Each row is a point on a tangle of strands that fork and nearly touch. The rows are in no order.
Points whose rows are less than 64.9 apart are linked; no others are. Some points are linked to none.
Z865: [-15  -8  11  -4 -25  26  -8  15 -13  24  -9  -5   1  24  -8  -5  17 -26
  14  -6  28 -17 -15   6  11  -4   1  -4 -15  10   7 -12  -9 -11 -26 -29
  -3]
Z501: [ -9  14 -20 -13 -26   1   6 -21   4   4   4  11  35 -14 -11  -1  35 -10
   5   3  -7   8  21   4  -7 -12  14  -6   2 -10  17 -11   7   2 -12 -10
 -12]
Z329: [ 11  22 -12  -7  -6   1   4 -36  12 -27  -4  31  10 -27  -5   6  17 -14
 -12  -1 -16  -3  19  21   7 -12   1   6  10   1  12 -16  18  -7   9   8
   6]
Z62: [ 18  12  -7 -22  19 -15   5  23   0 -30 -10   6  -4 -33  -4  19 -33  -8
  17  19   3  10 -15  11   4  -7   5  -4  21  -5  24 -16  12  13  -9  -7
   7]
Z560: [-30  -1  13   8   4  26 -18  10 -19  11  15  -1 -34   0  -8 -34  12   2
  -1  -3   2 -18  -2  -3  17  11  -4  -6   0  18  -4   5  -8  -5  21 -17
 -19]
Z823: [  9   9 -34 -22 -19   4   4  -1  -6 -12  -8  -2  17 -26 -16   9  18  -2
  12   3  -3   4  20   7  -2 -18   6 -13   0  -4  24 -12  15  10  -2 -10
  -6]
Z741: [ 11   0  30   5   9 -17  -9  20 -17 -24   4 -23   4  -3  -5   9  -9  25
  -3   5 -17  12 -10  -5 -17  21  -4 -23 -16 -10  -5   8   2 -15  12  -5
   9]
Z70: [ 10 -12 -18  -7  -1   9 -10  25 -17  -6 -18 -24 -13   1  -6  15  -3  14
  17  -6  21   0  -8  -2   4  -5 -14 -22  -7   9  16  -3   2   3  -1 -12
  -1]
Z16: [ 16  10  -5 -10 -17   4 -17 -19   0  -8  -3   1  28   4  -9   8  26  -5
   7   6  24  23 -13   9 -20  13  11 -20  -4   2   5  -3  -3 -19 -19 -17
  -3]
Z629: [ -4   0  -5  -4   2   9  -2   1   5  21  10   5   7   7   5 -11 -12 -10
  12   4  20   8 -11 -12  -5  13   9   6  18  -3  -9  -3 -24   3 -12  -9
 -14]
Z477: [ -8  -1  57  25  -2  -8  -5  10  -6  -7  12 -13  -2  12  -2  -7 -10  -1
 -19  -5 -16  -9 -20   3  -4  15  -8  -6 -24  -5  -4   9   3 -28   2  -5
  14]
Z108: [ 25   7 -16  -9 -14  -5  -1 -18   9 -17 -14  -2  27  15  -2  25  11 -11
   6   4  41  24 -21  13 -28   5   7 -15   8   4   8 -13 -10  -9 -19   3
  17]
Z175: [  0  13   9   1   9  -5  -6 -15  -6 -29  17   5  -1 -16 -10 -10  16  17
 -13   7 -21   0  26   2 -10  16   4 -21   4   0  -6  -1   4 -19  31  -1
  -2]
Z438: [ -9 -13 -29  -1   7  15   7  20  -5  24 -15   2 -33   7   2  -4  -7   4
  12 -11   6 -21   4   1  36 -16 -17  17 -16  14   5   4   9  24   0   9
  -1]
Z554: [-10 -16  37  21  -7   5 -18  11 -17   4   7 -22  -2  18  -2  -8  13   3
  -9  -9   5  -6 -21  -2 -10  11 -10 -14 -21   3  -4  13  -6 -20  -1 -15
   5]
Z186: [ 18   7  29  -5  -9 -13  -2  17  -7 -18   2 -10  16  -2  -4  17   0   5
   6   8 -12   5 -10   3  -9  16   4 -15 -23 -12   1  -3   8 -11 -13  -7
  13]
Z398: [ 17  -5 -42  -4  -3  -4  10 -11   9  -2 -31  -7   7  -1   1  20   5  12
   2 -10   9  -3  14   7  -1 -30  -8  11  -8  -1  14  -4  21  17  -4  15
   8]
Z343: [ -9  20  10 -20  -9  18  -9   2  -5   3   4  26  -2 -11 -12 -16  29 -15
  13   3  -7  -9  -1  11  24   9   6   4 -14   7  -5  -4  11  -9  -8 -24
 -21]
Z623: [  3  12 -12 -20   2 -17  25  18   8  -9   8  12  22 -24  -3  10 -27 -28
  18  26   5  12   9  -3  -3  14  22  -5  30 -16  16 -24   1  12  -9  -3
  10]
Z503: [  6  -1  12  11  -2  -2  -9 -13  -4 -22  -3 -13  -5   4   0   8  -9   5
  -8  -3  17  11  -9   2 -23  11  -5 -22  16   6   1  -8 -16 -22   7  -3
  18]
Z427: [ 11  -1   6  -3 -10  11 -36 -18  -4  -4  -2  -4  12  14  -4   2  38  17
  -1  -6  22  15 -14   3 -20  15  -3 -21 -10   9  -8  10  -8 -18  -4 -15
 -12]
Z618: [ 21   1  -6  12  14 -19 -11 -17   8 -23 -18 -11  -4  -8   8  18 -18  24
 -19  -8  -1  18 -17  11 -17 -22 -12   7  16  -1   8   1   8   3   1  20
  10]
Z486: [-10  11 -11  -9  17   7 -13  -3  -8  -5  20  19 -11 -26  -9 -26   4  17
  -4   8 -23   5   0  -5   3   4   6  10  18  -2 -15  15  -3  14  23  -5
 -38]
Z393: [ 14 -17 -24  13 -10  -4  -2  -4   0 -11 -29 -29  -3  12  -3  25   0  16
  -6 -14  15   8   9  -3 -16 -21 -15 -23  -6   4  14  -6   4  -2   4  14
  23]
Z442: [  2  17  -2  -8  21   1  -2   5  -7 -15  14  15 -13 -31 -11  -9 -19   9
   2   8  -9   8  -6   2  -1   5   2   7  30  -5  -2  -3  -5   8  11 -13
 -22]
Z875: [  1  -6 -10  13 -10 -11  15 -10  11   2 -18 -17   8  15   3  19 -15  -5
  -8 -10  14  -4   6   0  -6 -22  -9  -1   0  -2  18 -10   1  -4  -9  16
  32]
Z47: [-20  16  -2 -10 -24   6   2  14  -8  26   8   3  24  -9 -18 -10   5 -18
   9   4  -4   7 -10  -5   3 -14  14   8   2 -11  13  -9  -5   6 -30 -19
 -22]
Z799: [-32  23  18   4 -14  -1  -1  -2  -8  10  19   6  12 -18 -14 -18   3 -11
 -11   3 -25   8  -5   0  -5  -9  13   8  13  -9   8  -2  -2  -6 -12 -17
 -14]
Z647: [ 14 -11  -1  11  19 -17   1 -16  17   1   0  -7   4  16  22  13 -19  18
 -13  -3   4  10 -10  -8 -17  -1  -5  17  17  -6 -20  10 -17  10   5  28
   5]
Z323: [ -9  -6 -33   3  -6  10  -9 -21  -4 -10  -3   1  -9 -10  -8  -8  35  16
 -17 -10 -22  -4  34   3   2 -27  -4 -10  -2   5   2  10  17   4  28  14
  -9]
Z229: [-16 -13  27  10   8   9  -1  19 -10  19   9   7 -38  15   5 -19   6  -7
  -4   1 -13 -26   0  -3  31  19  -5  10 -37  14 -16  12   5  -7  11   0
   5]
Z987: [  7   9   2 -12 -20  -2  11 -25  22   3   5  22  37   8   4   7  29 -30
   4   8   1  -7  23   8   4  13  18  -1 -10  -6  -1 -13   8 -16 -16   1
   6]
Z940: [ -5 -26   0  11  -2   3 -15  26 -21  16   1 -34 -13  14   4  -9  12  27
   0  -8  -2   2  -8 -18  -6   1 -10 -11 -27   6  -9  28  -1  10   9   2
 -12]
Z974: [ 33   6  -9 -18  23 -15 -18  11   1 -34  -8   2   2 -20   2  23 -14  25
  10  15  18  27 -28   7 -18  13   6  -7  12  -3  -3  -1   1  11  -5  -3
  -8]
Z873: [ 27   3  15   2   7  -7  -6  -3   8 -10 -19  -2  -3  10   2  20 -10   7
  -5 -13   4   1 -28  15   4  -5 -15  15 -12   3  -6   4  11  -6 -14  11
  10]
Z650: [-20   5  -3  -8 -12   7  11  -5  10  33  16  30  18   7   4 -17  26 -24
   8   5 -11 -10  18  -9  14   2  15  17  -8  -3 -14   2  -3   5 -10  -2
 -14]
Z159: [ 15   6 -42 -23   1  13   0 -22  13  -3 -14  27   7 -15  -4   5  12 -14
  21  -4  32   2   6  11   7  -1  -2   2  18  12   8 -11   4  12  -1  -5
 -11]
Z361: [  6   1  -3   4  14 -18  -9 -23   3 -14  13  -4  11 -13   3 -10  -1  27
 -26   3 -27  21   1  -5 -23  -3   8   9  18 -12 -15  17  -3  12  15  16
 -19]
Z493: [-35  -4  28  25  -9  14  -7 -15  -5  21  17  -2 -12  18   7 -22  13 -16
 -19  -3   1 -18   2  -2   3  -1   1  -2   5   7  -7   4 -15 -21   3  -9
   3]
Z712: [ -5  14 -12 -16 -10  -1  12 -23  20   8  11  32  28 -11  -3  -3  31 -26
   2   3 -18  -4  25   3  10   1  14  11  -4  -6   2  -4  12   7  -5   2
 -15]
Z835: [-21 -17  16  29   1  13  -4  -3 -10  15   0 -17 -27  22   7 -13 -11 -10
 -10 -15   9 -12  -7  -4   4  -2 -17  -1   5  13   1   1 -17 -12   8  -1
  12]
Z482: [  1   8   0   1  -9  -7  11   3   1  -6 -16 -11   9   3  -2  17 -22 -10
   6   0  21   5 -19   8 -10 -14  -2  -2  14  -1  20 -16  -1  -1 -19  -2
  19]
Z992: [-18 -16  10  20  11  10  -9  -1  -3  18   8  -5 -34  12  10 -28  -2  15
 -16 -10  -6 -11 -14  -5   8   0 -16  21  -5  18 -18  22  -5   8  17  17
 -13]
Z401: [ 14   5  36   8  -2   8 -16 -12  10   2 -12  10  -5  19   7   3  12  -2
 -16 -16   4 -13 -26  19  16   2 -11  20 -19   9 -15   7   9 -19 -10  10
   2]
Z725: [-10   2  26  21  17 -11 -14  -1 -13 -19   5 -22 -20 -12 -10 -13 -20  21
 -21  -7 -17   5 -11  -1 -10  -1 -21  -7  15  -1   7   7   2  -9  22   0
   3]
Z840: [ 20  -5 -26 -23  11 -11   9  29   2 -14 -19  -8   7 -12   0  32 -22   6
  25  14  22   8 -11  -1  -1 -13   5  -2   9 -10  21 -12  13  22 -13  -5
   2]
Z866: [-28   7  10  11  -2  17 -15   1 -22  -9   6  -6 -25 -13 -18 -19  12   4
 -15  -6 -11 -12   2   6  10  -6  -8 -11  -4   9  10   2   9 -11  19 -16
  -9]
Z686: [ 13  -4 -33 -15   2  13   2 -17  12   3 -12  16   2   0  12   3  20   0
  13  -7  15  -4  21   0   7   1  -7   3  -2   8 -10   2   3   8   9   5
  -7]
Z437: [  8  -2 -15 -17 -17  12  11   1   6  16 -13   7  16  25   1   6   4 -22
  28  -1  37 -10   3  -1   4   8   2   1  -6   7   4 -16  -5  -1 -19  -8
   6]
Z545: [-25  -6  32  14  -8   5 -20   7 -13  16  15  -9 -14  10   0 -22  36   4
 -14  -1 -11 -15  -7   2   4   5  -4  -3 -32  11 -11  21   6 -13   2  -9
 -12]
Z586: [  9  -6   0   9  16 -11 -10   5 -11 -32  -6 -22 -14 -10  -2  13 -27  16
  -4   1  10  14 -12   3 -13  -3  -6 -24  24   5  16  -9  -6  -2  15  -2
  13]
Z154: [-34   4  37  16   6   8 -16 -21  -4   4  31   7 -10  14   1 -30  28  -2
 -26   8  -9 -17  14   0  -3  17   6  -8  -1   7 -20  10  -4 -24  27  -4
  -4]
Z640: [ -9   1 -25   1   4   0   7   0  -9  -8   4   2 -11 -25  -9  -5  -5   9
  -9  -1 -26   2  18  -1   4 -31   0   8  13  -8  13   6   8  20  18   4
 -10]
Z268: [-21  -2  21  19   3  -6  -2 -11   1  15  24  -4 -14   7   7 -30   6  13
 -26  -4 -27  -3  -8  -7  -3   2   1  16   1   2 -19  26  -2   6  15  20
 -12]
Z150: [-14   1   5  16  16  -5   3   2  -1   0   4   4 -36  -9  -5 -14 -23   8
 -25 -10 -33  -5   1   1  18 -16 -12  23  -3   4   3  13  13  12  14  20
   5]
Z688: [ 23 -16 -23 -18   1   9   0  18  -1   6 -21  -3   0  19   6  20  -2   5
  34  -2  35  -5  -7  -3   7   7  -4  -6 -13   4   0  -6  -2  11 -11  -4
   0]
Z294: [  0  -9 -17   4   3  13   3  -9  10  21 -17   6 -17  19  10   1  -2  -4
   5 -17  19 -20  -3   8  18 -10 -15  25  -6  17  -3  -2   0  10  -4  12
   3]
Z257: [ -3   7 -17 -10  26   9   7  13   2  -1   5  24 -12 -22   0  -5 -31 -12
  21   6  11   1  -7  -2  11   3   4  11  37   1   4 -17  -9  15   4 -10
 -13]
Z414: [-12  -5  24   7  12   8  -6  28 -17   6   6  -7 -33   2  -5 -17 -12   2
   7  -3  -8 -13 -12  -3  21  17 -10  -1 -15   9  -8   6  -4  -5   9 -10
  -3]
Z547: [-11  20  14   2  -6 -16   9   0  -5  -6   7   0  11 -31 -12  -4 -18  -2
 -16   3 -34  10 -10   5  -5 -18   7  15  13 -17  17  -3   8   5 -13  -4
  -3]
Z385: [ 11 -14   9  -3 -11   9   0  -9  11  14   4   7  20  34  16   6  26 -11
   6   3  14  -9  15  -5  -7  23  12  -8 -21  -3 -20  10 -10 -19  -4   0
  10]
Z818: [ 17  -2  -5  -3  12 -14  11 -13  20  -7  -1  10  10   4  14  16 -16  -3
   4   2   9   6   2  -1 -13   9   3   7  17  -5 -11  -3  -7   3  -1  13
  13]
Z297: [ -3  -7  16  -3 -13   5  -2  29  -8  19  -5  -4  -9  10  -4  -6  11  -4
   4  -6 -15 -14 -15   3  25  -4  -8  15 -48   4  -6  15  18   5 -19   4
  -3]
Z929: [  4  -9 -28  -8   6 -10  19   9  14  26  -3  -5  23   9   8  10 -22   2
  18   8  30   5  -4 -20 -10  -3  10  20  16 -14   2 -10 -16  27 -20   1
  -1]
Z3: [ 10  -5  34   6   8  -5  -5   7   3   3  10   4  10  21   8   4 -23  -2
   5   7   9   7 -35  -6 -18  28   5   5   5  -6 -21   5 -27  -9  -9  -3
   4]
Z528: [-15 -12  19  26  14 -10   6   9 -10  -4  15 -22 -21   5   3 -12 -25  13
 -19  -1 -25   1  14 -14  -3   8  -8 -10   4  -7  -5  12  -3  -4  24  12
  14]
Z188: [  0  -4  13   5 -25  -5  17 -17  20  19   7   3  37  30  11   9  18 -24
  -4   3   5 -10  16  -4 -10   5  14   1 -14 -10  -5  -2  -9 -16 -20   6
  21]
Z315: [-10  17  35  12   6  -3  -7 -22  -1 -14  31   6   6   0  -1 -20  19   8
 -24   9 -21  -3  19   0 -11  28  10 -11   2  -5 -19   4  -4 -31  26   2
  -1]
Z48: [ -4  -7 -14  -7  26   2   6  31  -5   5  -4  -3 -25 -15   4   1 -34   7
  15   3   3  -2  -6  -9  18 -12  -5  13  20  -2  10  -7  -2  26   1  -3
 -11]
Z146: [  4 -20  19  20  -4  14 -13  -2   0  10 -16  -8 -17  31   7   3   9   1
 -12 -23  11 -19 -25  13  13  -4 -22  11 -31  13  -4   9   3 -11  -7  10
   8]
Z566: [-16 -13   3   8  -2  16  -4  17  -6  43  17   0  -2  23  13 -24   0  -8
  10   4   9  -5  -8 -21   0  12  10  15  -3   5 -18   9 -29   7  -7  -6
 -15]
Z856: [  1  20  11   9  -5   3  -3 -38  11 -21   4  15   4 -10   1   1   9  -8
 -22  -4  -7   1   5  15  -4  -4  -2   1  14   5  -1 -10   3 -21   6   5
   9]
Z768: [  7   9  -7 -12 -20 -14  31   0  22  26 -11   6  36  13   5   9  -4 -18
   9   3  -3 -12  15   1   8 -10   8  26 -15 -15   2  -6  13  14 -22  14
  10]
Z96: [ 22   8  19 -13  12  -6  -8   5   6  -2   3  14   3   1   7   3   3  10
   7   4 -11   0 -15   1   6  22   2  13 -18  -4 -24  13   3  -1  -3   6
  -8]
Z457: [ -1  -4  16   7  21   6 -12   2  -5   7  18   3  -2  12   6 -15 -22   4
   6   9  20  12 -21 -13 -13  33   6  -1  29   1 -17   2 -34  -4   4  -9
 -11]
Z209: [  8  -6  -7  -5  -4  13 -24   5 -13   3  -9 -14  -2   4  -5   2  11  17
   7  -7  24  10 -23  -1 -10   1  -8 -13  -1   9   0   7  -8  -3  -5 -16
 -17]
Z530: [  3   6 -20  -3   4 -16   2 -18   7 -13   9   0  16 -25  -1   3 -10   9
 -12   6 -11  24   6  -3 -25 -11  13   6  31 -13   6  -4  -5  15   0   6
  -9]
Z519: [-10   5  -7   0  -5  -7  10   3 -12 -17  18  -6   5 -33 -14  -3  -1  10
 -17   9 -43   9  28  -5  -6 -11  11 -16   7 -17  15   1  11   5  20  -4
  -1]
Z770: [  2  17   5 -15  -8  14  -4  -5  -3  -7 -11  14  -5  -7  -9   0   3 -17
  14  -1   9  -6 -10  17  16   0  -5   1  -2   9   8 -13   9  -9 -13 -18
  -5]
Z883: [ -6  -1   4   8  -1   3 -15 -17  -3 -14   7  -5  -8  -1  -2  -7  31  19
 -20  -4 -26  -4  25   0   1  -3  -7 -19 -14   3 -10  11  12 -14  27   9
  -1]
Z331: [-17   3 -13   2   0  14  12 -13  -1  -5  16  13  -8 -12  -2 -10   0 -13
   3   4   1  -6  28  -9   1   5   8 -22  30   2   1 -13 -13  -9  22  -6
   1]
Z151: [-20  -2  -8 -10  -8   9  12  26  -3  37  13  18  -1   1   0 -24  15 -12
  16   8 -13 -14   8 -14  20   5   8  18 -20   3 -15   9   2  18  -4  -5
 -19]
Z33: [ 22   9  25  -3  -2  -7 -10  -7   4 -17   0  -1  13   4   1  11  19  13
  -9   0 -17   0  -3   9  -4  16   1  -6 -31  -4 -16   9  13 -21   1   6
   6]
Z887: [ 22 -18 -25  -1  19  -5 -18  -5  -1 -20 -23 -11 -19   1   8  18  -3  28
   5  -6  16   8   3  -1  -8  -1 -13 -14   4  10 -11   4   3   1  21  12
   2]
Z253: [  0   4  -4   2 -10   3   1 -17  -3 -14  11   1   4  -6  -3   3   7 -12
   2   8  19   9  15  -2 -17  15  11 -31  22   6   2 -15 -16 -16   9 -10
  10]
Z815: [ 16 -18  14   3   1  -4   3  10  -4   0   5  -7   7  24  17  13   0   7
   5   4  -1  -5  10 -14 -10  25   3 -16 -21  -6 -24  10 -11 -10  10   8
  16]
Z17: [-26  14  35  17 -12   3   0  -1 -14 -13   4  -6 -13  -8 -14  -9   0 -12
 -21  -5 -20 -13   6  12  13  -7  -8 -11  -8   2  15  -9  12 -23   1 -15
  15]
Z230: [  8  -7 -29   1 -10  -6   0  -2  -8 -13 -12 -25   6 -14  -8  12   5  13
  -1  -1   0  13  15  -2 -18 -20   2 -22   4  -2  18  -7   4   3   5   0
   4]
Z804: [ 25  -6 -32 -10   9   3  -7 -18   7 -25 -13  12  -3 -16   3  12  12  14
   6  -2   5   2  24  10  -3   4  -4 -13   3  11  -7  -5  11  -3  19   9
   2]
Z705: [-10  -7   8  24   8  -9  14  -9   8   0   6  -4 -21   5   6  -4 -13   0
 -27  -8 -30  -9  24  -8  10 -14  -7   6   0  -3  -1  10   6  -3  17  28
  21]
Z811: [ 14  14   0 -20  -9   2   1   9   0 -14  -9  10  12  -6 -11  11  -9 -19
  23  13  22  10 -20  12   0  11   8  -8   8   1  14 -18   1  -1 -23 -12
   5]
Z110: [-17   0  37  16 -12  -3  11  19 -13   6  13 -11  -5   7  -1  -3  -9 -17
  -7   2 -20 -11   7  -6   4   8   3 -10 -15  -7   0   3   0 -17  -1 -12
  20]
Z364: [ 19   7   0 -10   1 -26  -4  18  -3 -25  -1 -18  17 -20  -5  25 -16  14
   2  15   1  32 -21  -4 -25   5  14 -14  12 -15   9  -5   0   7 -12  -5
   1]
Z970: [ 34  -8  13   2   7 -14   5   3  14 -18 -15  -5   0  18  15  32 -12   5
  -1  -6  -5  -2  -3   4   3   5  -8  -4 -24  -4  -6   2  11 -11   1  24
  28]
Z859: [ -5  -3   4  -3  -7  -1  30  13   3   2  -1   5   3   4   4   7 -21 -29
  19   8   7 -12  21  -4  10  10   6 -12   6  -4  11 -25  -5  -9  -1  -3
  28]
Z18: [ 19  14  -5 -17   4 -20  21  -2  10 -30  11  18  23 -24   0  15  -9 -20
  13  21  -1  18  13   7  -9  27  19 -14  16  -5   7 -20   5  -2   0   0
  17]
Z420: [-37   3  18  13  -8   2  -5   4 -13  19  27  -9  -6  -7  -7 -32   9   3
 -18   3 -25   2  -2 -14  -5  -8   7   4  10  -3  -4  16 -11   3   6  -5
 -18]
Z783: [ -8   0   9   1 -18  25 -20 -20   3  17 -11  12   4  26  -1  -7  31 -21
   0 -10  30 -10 -17  16   8  -2   2   5  -9  13  -2  -6  -7 -14 -23 -20
  -6]
Z301: [ 18  15  -7 -11   0  -5   7 -11  10 -21 -18  16   0 -22  -6  11  -1  -9
   1  -4 -19  -7   9  22  19 -18 -11  13  -7   1  12 -11  28   4  -5   7
   6]
Z100: [  8 -19  39  10 -10   4  -7  21  -7   8   3 -12  14  33   6   7  -4  -4
   4  -3  10   0 -30  -5 -14  21  -2  -3 -22  -4  -9   8 -20 -18 -16 -15
  10]
Z590: [ -9 -19  11  15  -7   5 -10  18 -10  29  -9 -15 -30  19   2 -11  13   6
 -10 -14  -2 -14 -23   3  22  -7 -18  16 -49  20  -2  25   9   9  -9  12
   2]
Z795: [-17   9  10  -7 -11  16 -22   2  -8  17   5   7  -2   1  -4 -19  39   4
  -1  -2  -2  -5 -11   5   7   4   4   2 -18   5  -7  13   0  -5  -8 -19
 -28]
Z404: [ 16  14  -5 -10  13 -21   5  -3   4 -33  12   3   9 -31  -4  10 -19   4
  -3  18  -5  26  -1   4 -23   9  17  -8  26 -12   6 -12  -4   2   6   0
   5]
Z602: [ 25  -1 -40 -28  12  -1   1   6   8 -11 -16  12  10 -18  -3  16  -4  -3
  27  10  32  11  -5   5  -2   0   3  -2  22   1  14 -13   6  23  -9  -5
  -9]
Z738: [  7   9   7  -7  14  -9  -1 -17  13   0  16  18   7  -6  10 -12  -2  11
  -9   4 -19  10   0  -7  -4  15  11  20   8  -9 -27  14  -3   6   6  12
 -18]
Z50: [-14  -7  10   6 -25  11  -4  11 -12  14 -15 -21  -1  16  -9   4  11 -10
   1 -15  12 -13  -9   9  12 -13 -11  -7 -28   5  17   0   4  -7 -21 -12
   7]
Z984: [ 10   3   6  -5  -7 -13  26  10  14   2 -19   2   5  11   3  14 -22 -19
  11  -1  -5 -16   4   7  19  -9  -5  18 -15  -4   9 -11  16   2 -19  13
  22]
Z500: [-10  16 -11 -17  -7  -5  13   0  14  22   6  27  30 -11  -6  -9 -10 -22
  10   7  -9   7  -5  -4   5  -4  16  26  11 -12   2  -6  -3  18 -25  -6
 -19]
Z588: [-16  -5 -20   0 -21   6  15   9  -8  20  -2 -12   5   3  -5  -2  10   0
   3  -3   2  -7  22 -11   5 -21   1  -5  -7  -6  14  -3   0   7  -3  -8
   0]
Z574: [ 14  -2 -38 -11 -10   3  10   0   1  -8 -31  -8   5   4  -8  22   1  -4
  18  -4  37  -4   4   9   1 -19  -9 -10   2  10  26 -17  11   9 -10   2
  15]
Z652: [ -9   8 -12 -15   7   1   8  16  -2  10  14  18  -1 -23  -6 -14   1   1
   9   9 -28  -1   8  -8  16   2  10  12  -2  -8 -10   8   7  20   5  -3
 -25]
Z194: [ -4   0 -10   4 -14  17  -3 -30  16  25  -3  17  17  29  11  -4  22 -20
  -3 -10  28 -10   1   3  -1  -4   3  16   5   8  -7  -4 -13  -8 -17   0
  -2]
Z54: [ -1 -17 -22   8  18   5  -5   6  -7  -8 -14 -17 -31  -3   1  -1 -15  19
  -2 -11   2  -2  14  -6   4 -18 -16  -7   8   8   3   4   0  12  23  10
   1]
Z285: [-13   4  11   6  -7   4 -14 -26   3   8  14  -1  15  13   4 -15  20   2
 -15   0   3  10  -3  -5 -20   5  11  -5  15   0 -12   8 -15 -16  -1  -2
 -13]
Z167: [  1   2   8  13  -4  -4  13 -20  15  -8   3   4   4  -1   6   4   3 -12
 -16  -5 -14  -9  27   4   5  -5  -5  -5  -4   0   0  -4   8 -17   8  19
  22]
Z40: [ 22   5 -17  -5  24 -13  -8   4  -4 -42 -16   0 -19 -34  -5  16 -26  11
  -1   5   2   9  -5  14  -8 -19  -2 -11  23   1  29 -15  10   7   8  -2
  11]
Z557: [  2  -2 -42 -12  -5   1  20 -15  20  23  -4  14  35   6   1   0   4  -9
  16  -2  31   3  14  -9  -4  -4  12  16  15  -2   2  -8 -10  23 -10   1
 -12]
Z300: [  6  21  -4 -29  10  -7  13  11  11   2   5  30  22 -21  -5  -3 -20 -24
  27  18  -3  12  -4   0   8  17  17  13  21 -10   2 -16   2  11 -20 -13
 -14]
Z20: [  7   4 -13 -12  -9 -17  25  18  11  15 -12 -12  35   7  -1  18 -20   2
  11   8   6   4  -4  -7  -6 -14   8  20  -2 -22  11  -6   4  24 -27   6
   6]
Z168: [ -8 -27  -6   4   0   9  -3  40 -18  34   8 -23 -13  14   7 -11  -2  13
  15   2   7  -2 -13 -23   4   6   1   3 -16   1  -8  17 -17  19  -2  -4
 -20]
Z224: [  0   1 -22  -6   9  14 -10 -26   9   7   1  21  -6  -2   3 -12  22   8
  -1  -8   1  -2   7   5   5  -5  -4  18   9  13 -16  11  -4  14  11   7
 -26]
Z758: [  1  -1  24   1 -14   1   1  14  -7  -2 -19 -11 -10  14  -7   9   1 -10
  -6 -14 -11 -13  -9  16  21 -11 -15   0 -39   2  12   1  24 -10 -18  -1
  18]
Z80: [ -8   7   5   6  11   0   5   6  -1   8  -4   6 -21  -8   2  -5 -22  -1
  -1  -7 -10  -4 -10   0  16  -9  -8  22   9   1  -2   1   0  11  -5   4
  -4]
Z708: [-12   3 -12   1  -8  -6  29   4   0  -5  10  -2   5 -17  -3   5 -16 -16
   5  11 -10  -1  35  -9  -4  -2   9 -16  18  -9  15 -16  -5   1  11  -2
  17]
Z697: [ -8   9  13   2  -3  -3  23  14  -2  -7  -9   1 -11  -7  -6   5 -31 -23
   7   2 -11 -10  10   8  20  -7  -4   2   1  -4  21 -15  12  -5  -7  -4
  23]
Z791: [ 34   5   6 -13  22  -2 -26  -1   1 -25 -10   4  -6   2   0  16  -1  23
  14   1  20  17 -27  10 -11  23  -6  -8  -2   7 -14   3  -2  -6   8  -5
  -5]
Z37: [ 22  -7  16   8  20 -25  15   6  15 -16  -2  -2   2   7  17  25 -36   0
   0   7  -2   6  -4  -2  -9   7   0  -1   9 -12  -5  -7  -3  -6   0  20
  29]
Z162: [ -4 -15  -3   9  27 -14   3  -3   7   3   8  -7 -15   0  21  -6 -29  20
 -13   1 -11   8   1 -17 -11   0  -2  14  24  -4 -21  13 -13  21  20  21
  -7]
Z658: [-14 -17  -9  25   5   3   5   8 -10   9 -11 -30 -23   4   0  -1 -25   3
  -7 -11  12  -1   2 -11  -2 -19 -18  -8  12   3  17  -2  -9   3   7   4
  13]
Z394: [  6  -8  -6   1  30 -13  -4  17  -4  -6  -1 -15 -13 -12  11   9 -33  26
  -1   4   1  13 -18 -11 -10  -5   0   6  25  -7  -5   5 -10  19   1  -2
 -12]
Z717: [ -8 -11   2  13  -1  -1 -16   4 -14  -2  -2 -23 -19   3  -5 -15  16  30
 -18  -9 -20   2   1  -3  -2  -7 -15 -12 -21   7  -6  25  14   4  19  10
 -11]
Z455: [  6  -4  11  -7   5  -3  -1  19 -10   1  14 -13   1   3   3  -2   3  18
   8  10 -10   9   7 -16  -8  24  10 -21 -11  -9 -12  13 -10  -2  12  -7
  -4]
Z89: [ -2   1 -21 -16 -20  -4  24  -3  16  24   5  13  42  13   0   3   5 -24
  22  11  25   1  18 -12  -5   9  18   0   5  -9   7 -15 -13   6 -16  -6
   6]
Z648: [-13 -15  -7  20   2   9   5 -11   8  32  -1  -4 -18  25  19 -15   2   3
 -13 -13   6 -13  -7  -4   6 -17 -12  31  -4  12 -16  14  -8  11   1  22
   0]
Z233: [-31  -2  -2   6   1  16   6  -9  -3   7  20  17 -23   3   1 -22  28  -8
  -9   5 -19 -24  34  -3  14   2   3  -9   3   8 -10   7  -1  -6  32   3
  -5]
Z497: [  7  -1 -38  -4  -2   1  -4 -10  -1  -6 -18  -4  -5 -18  -7   3  19  21
 -11 -12 -17   4  12   6   1 -37 -12   7  -8  -1  10   9  21  18   9   8
 -15]

A fork is a point with three links, a tip a point with one. Leave the first point through the second and follow the links. Name the first fork or tip that comes.
Z209 / Z70: Z686
Z394 / Z162: Z194
Z503 / Z253: Z108
Z194 / Z783: Z48
Z385 / Z815: Z404
Z883 / Z717: Z554
Z738 / Z96: Z712

Follow the links from the first point to the second, and from the first to the third. Name the last point that the two ways share.
Z602 / Z100 / Z519: Z883
Z574 / Z40 / Z100: Z883
Z560 / Z528 / Z840: Z554
Z455 / Z873 / Z875: Z712
Z168 / Z818 / Z361: Z712
Z297 / Z151 / Z528: Z48
Z519 / Z795 / Z229: Z554

Name the points in between on the shortest way along the links from the first point to the second, in order.
Z795 / Z818: Z343 Z770 Z811 Z482 Z875 Z393 Z230 Z823 Z501 Z712 Z650 Z151 Z652 Z486 Z442 Z257 Z48 Z394 Z162 Z647
Z818 / Z799: Z647 Z162 Z394 Z48 Z257 Z442 Z486 Z652 Z151 Z650 Z712 Z987 Z188 Z385 Z815 Z455 Z741 Z186 Z33 Z96 Z738 Z361 Z530 Z404 Z18 Z623 Z300 Z500 Z47
Z70 / Z503: Z688 Z437 Z89 Z557 Z929 Z20 Z768 Z984 Z697 Z859 Z708 Z331 Z253
Z503 / Z54: Z586 Z40 Z62 Z840 Z602 Z159 Z686 Z804 Z887
Z970 / Z856: Z37 Z818 Z647 Z162 Z394 Z48 Z80 Z150 Z705 Z167
